Points on a hilly landscape, in no order, each with its height.
From any point a ball rolls to the lowest of the 4 points nearest to it. It stops when none of these is lower. Distance is the straight distance between rows; heights are no part of it.
(473) height 268: [122 133 132 111 119 125 146 121 145 187 121 131 140]
(180) height 280: [150 143 189 143 109  99 100 145 149 134 106  80 134]
(9) height 517: [114 104  76 109 141 132 137 112 132  94 143 156 114]
(678) height 563: [159 147 194 140 103 100  90 147 138 114 102  84 146]
(648) height 673: [ 98 111  73 113 173 153 167 109 130 140 162 184 120]
(106) height 769: [168 156 203 142 106 101  80 156 123 112 100  75 153]
(314) height 487: [160 145 179 137  96 127  74 142 126  72 105 103 153]
(192) height 127: [106 130 128 107 132 135 155 128 151 211 137 139 120]
(24) height 529: [131 121 109 127 121 123 131 127 100 107 124 133 125]
(83) height 269: [131 148 155 134 133 109 143 125 152 198 118 105 157]
(636) height 444: [146 135 160 131  87 138  88 139 124  74 111 116 127]
(186) height 660: [129 130 127 120 114 125 141 120 130 164 121 128 141]
(458) height 226: [132 113  94 134 136 135 119 125 100  43 137 152 122]
(234) height 698: [129 120 108 139 126 135 112 133  94  56 133 137 114]
(168) height 897: [ 96 118  87 113 169 138 160 122 133 161 157 162 112]
(547) height 242: [135 122 112 136 122 132 123 131  95  86 129 129 121]
(325) height 349: [139 132 145 140  98 144 106 136 116  89 117 115 115]
(619) height 512: [132 117 104 138 130 141 106 132  95  36 138 144 114]
(82) height 398: [126 117 103 112 126 117 138 123 111 120 127 140 125]
(415) height 351: [123 144 162 118 135 105 147 128 166 223 121 113 157]
(258) height 183: [132 103  83 128 131 143 122 111 104  30 138 171 126]
(615) height 723: [ 96 112  86 110 178 141 171 118 130 166 164 181 125]
(195) height 428: [104 109  74 112 155 140 142 112 136 115 152 156 109]
(54) height 270: [ 99 123 107 111 156 137 163 131 130 196 151 154 109]
(141) height 339: [113 120 106 104 128 124 144 125 132 168 133 139 117]
(337) height 170: [103 124 114 107 139 136 154 128 140 197 141 143 113]
(97) height 348: [118 118 103 104 130 123 139 123 125 145 134 139 119]
(439) height 508: [136 146 163 155 121 119 126 131 146 156 114  90 139]
(660) height 848: [170 164 205 148 104 114  68 163 113 103  99  67 155]
(316) height 212: [142 139 163 149 102 133 110 132 143 117 111 104 125]
(118) height 45: [133 152 169 140 136 100 140 132 149 216 117  93 157]
(539) height 654: [ 99 107  60 110 166 165 165  99 125 124 160 190 119]
(588) height 258: [146 146 181 148 115 101 111 142 152 156 107  74 129]
(237) height 203: [130 124 116 118 117 120 139 125 113 139 123 132 133]
(608) height 324: [139 146 178 153 120 109 118 137 151 164 112  75 131]
(564) height 812: [134 141 146 140 120 124 140 123 138 169 116 112 153]
(156) height 129: [143 141 172 151 110 118 110 136 150 133 108  91 131]
(669) height 309: [138 132 134 144 107 138 123 131 110 112 119 117 123]
(599) height 350: [148 137 171 138  94 130  91 138 137  87 109 108 135]
(248) height 502: [101 106  64 115 152 157 147 101 134 100 154 171 109]
(449) height 753: [132 118 109 134 128 129 122 131  95  74 130 137 121]
(226) height 394: [139 154 176 151 126 106 124 138 149 184 111  72 138]
(70) height 175: [120  97  76 116 133 136 132 107 123  59 137 167 118]
(137) height 804: [134 124 120 137 115 140 103 140  97  61 130 128 106]
(622) height 251: [129 109  93 126 135 129 126 119 105  60 135 153 125]
(198) height 440: [142 129 143 128  93 140  89 141 110  62 118 122 112]
(263) height 275: [138 138 144 148 114 133 129 127 124 138 114 112 135]
(434) height 68: [109  97  63 112 141 150 141 100 131  79 147 172 107]
(259) height 498: [161 145 189 140  98 113  82 145 136  91 102  94 151]
(376) height 454: [105 118  97 105 143 128 145 122 133 157 146 145 110]
(315) height 664: [ 98  95  65  97 169 158 178 100 127 146 164 213 125]
(471) height 310: [148 149 188 147 112  98 114 145 150 173 106  67 131]
(607) height 254: [133 103  80 129 126 161 114 114  94   4 140 179 122]
(681) height 602: [100 113  75 115 168 146 154 115 133 136 156 165 111]
(366) height 231: [133 156 176 132 142  96 144 140 148 235 117  87 158]
(101) height 708: [134 125 116 141 118 136 115 137  95  74 128 129 115]
(480) height 174: [113 131 137 109 127 128 151 126 157 211 130 135 133]
(172) height 528: [ 98 118 100 111 170 137 167 130 128 186 156 162 116]
(633) height 250: [138 154 171 146 135 102 135 137 145 208 114  78 151]

Call two points neighbours if one is among the 4 nearest of the other. Go from one point of each pair to the other, from neighbour to neighbour, staying as low as possible. Name the highest point that can't be avoided.
(118) and (434) -> (234)
(192) and (237) -> (97)
(237) and (156) -> (226)
(118) and (237) -> (415)
(547) and (156) -> (669)

Write out the way that a ball takes from each point below.
(564) -> (83), (118)
(141) -> (337), (192)
(376) -> (337), (192)
(106) -> (180), (156)
(315) -> (681), (195), (434)
